Points on a hilly landscape, in no order, each with its height.
From any point a ball rolls to the lowest of the 3 points nearest to it. It stops when none of these is lower. Distance is the straight distance between rows; heights are no part of it.
gil: [129 124 112 123 120 110  99 117]  (h 336)
nebi: [116 178 134 165 180 124 193 158]  (h 262)
Pege: [150 113 152 144 103 133  50 114]  (h 138)
tedus: [100 156 130 149 164 120 203 150]  (h 209)
musan: [138 132 110 112 128 124 114 128]  (h 742)
kito: [153 164 140 135 152 141 128 147]  (h 574)
vit: [107 126 131 136 143 134 198 129]  (h 158)
Bogu: [150  80 128 112  81 140  42  80]  (h 288)
bedam: [135 130 145 149 122 117  65 130]  (h 116)
fos: [ 96  91 103  96  89 146 197 108]  (h 290)
lubug: [138 132 124 139 121 113  75 137]  (h 161)
Sidog: [102  85  92  83 109 115 118 102]  (h 154)
sifi: [ 97 104 109  98  99 146 201 115]  (h 289)
gugig: [ 90 112 116 119 114 135 209 114]  (h 233)
Nuna: [126 163 136 158 165 130 190 141]  (h 165)
Gud: [125 113 105 107 123 111 106 112]  (h 217)
Zevek: [141 128 161 162 119 124  54 131]  (h 155)
zav: [147 164 174 171 143 113  58 170]  (h 92)
satet: [147 143 126 124 145 141 148 133]  (h 72)
ralur: [107 106 115 100 120 146 191 114]  (h 274)
tidaf: [115  97  99  75 107 137 155 109]  (h 350)
Pugat: [140 142 129 133 152 145 164 131]  (h 316)
zolab: [119 100 104 102 114 112 104 100]  (h 135)
kag: [151  98 143 132  88 140  41  97]  (h 212)
pov: [134 114 105  89 125 133 136 123]  (h 797)
kuv: [146 151 125 133 140 115 104 142]  (h 486)
zenud: [137 137 141 155 128 115  72 140]  (h 91)
Pul: [153 172 146 166 166 145 160 146]  (h 283)
tidis: [110  82  95  72 100 131 144 104]  (h 193)
guzub: [133 136 118 119 134 110 101 138]  (h 586)
Dabov: [ 78 117 107 119 107 125 226 129]  (h 226)
Sezup: [108 107 117 112 115 136 199 116]  (h 244)
Rotat: [154 120 178 150 114 138  39 127]  (h 269)
gova: [123 103 107 117 112 111  82  98]  (h 123)
fevum: [134  80 116 113  92 126  67  73]  (h 112)
luze: [145 160 179 166 150 120  57 180]  (h 98)
gokup: [140 157 138 153 164 142 169 137]  (h 225)
rer: [128 116 107  94 130 141 147 117]  (h 790)
bam: [141 147 121 119 142 131 123 143]  (h 735)
vam: [142 151 145 154 131 112  67 152]  (h 57)
guz: [100 179 128 157 180 115 211 172]  (h 502)
bom: [150 130 185 172 126 131  39 148]  (h 412)
doku: [164 184 149 152 161 139 120 167]  (h 535)
rilo: [ 78 109 105 118  96 122 221 118]  (h 229)
Govi: [118 101 109  94 112 144 177 113]  (h 124)
Zer: [147 153 164 161 135 111  61 160]  (h 81)
sef: [160 170 135 145 153 141 122 159]  (h 465)
dof: [118 108 101  88 120 119 130 116]  (h 423)
sare: [139  85 120 118  88 127  61  80]  (h 126)
pur: [133 103 128 136 103 124  65  96]  (h 119)
pamem: [151 163 196 176 145 117  43 168]  (h 105)
fuz: [111  93  93  75 109 123 135 108]  (h 196)
serun: [158 163 129 135 146 127 103 154]  (h 300)
babep: [127  80 114 116 100 114  78  80]  (h 115)
Lemuv: [137 122 132 139 104 111  69 112]  (h 106)
maf: [125 183 143 176 176 125 182 156]  (h 312)
sunut: [144 110 133 141 106 121  58 103]  (h 118)
taful: [ 95 142 128 140 148 120 212 143]  (h 189)
sekil: [131 113 112 102 137 144 167 118]  (h 498)
fiv: [ 86 129 123 129 127 121 221 135]  (h 215)
kava: [112 142 135 145 160 135 190 142]  (h 114)
Kug: [112  96 102  80 105 146 176 107]  (h 97)
gesa: [114 116 124 109 133 142 183 118]  (h 332)
pedu: [108  93 108  85 100 143 194 105]  (h 247)
nevud: [153 161 143 147 146 119  82 164]  (h 111)
lus: [137 133 115 112 141 139 146 126]  (h 705)
ketig: [149 164 159 158 143 119  73 175]  (h 96)
vigi: [120 144 128 140 154 136 191 132]  (h 136)

Where does a ball stop that starts at each point below?
gugig => kava
bom => vam
rilo => kava
lubug => vam
bedam => vam
Rotat => Lemuv
pov => fevum
musan => fevum
zolab => fevum
serun => vam
Pul => kava

Two balls start at each pair of points below. Name the first point that both come to, or write none.
Sezup, sifi => none
doku, zav => vam
nebi, taful => kava

Call two points neighbours if one is among the 3 nearest of the other. Go from one point of each pair to the other, from neighbour to neighbour, staying as low as possible. Name the highest point that can't be avoided.
Kug, Lemuv => tidaf
Kug, satet => Pugat
Lemuv, vam => bedam
vam, fevum => sare
Kug, kava => ralur
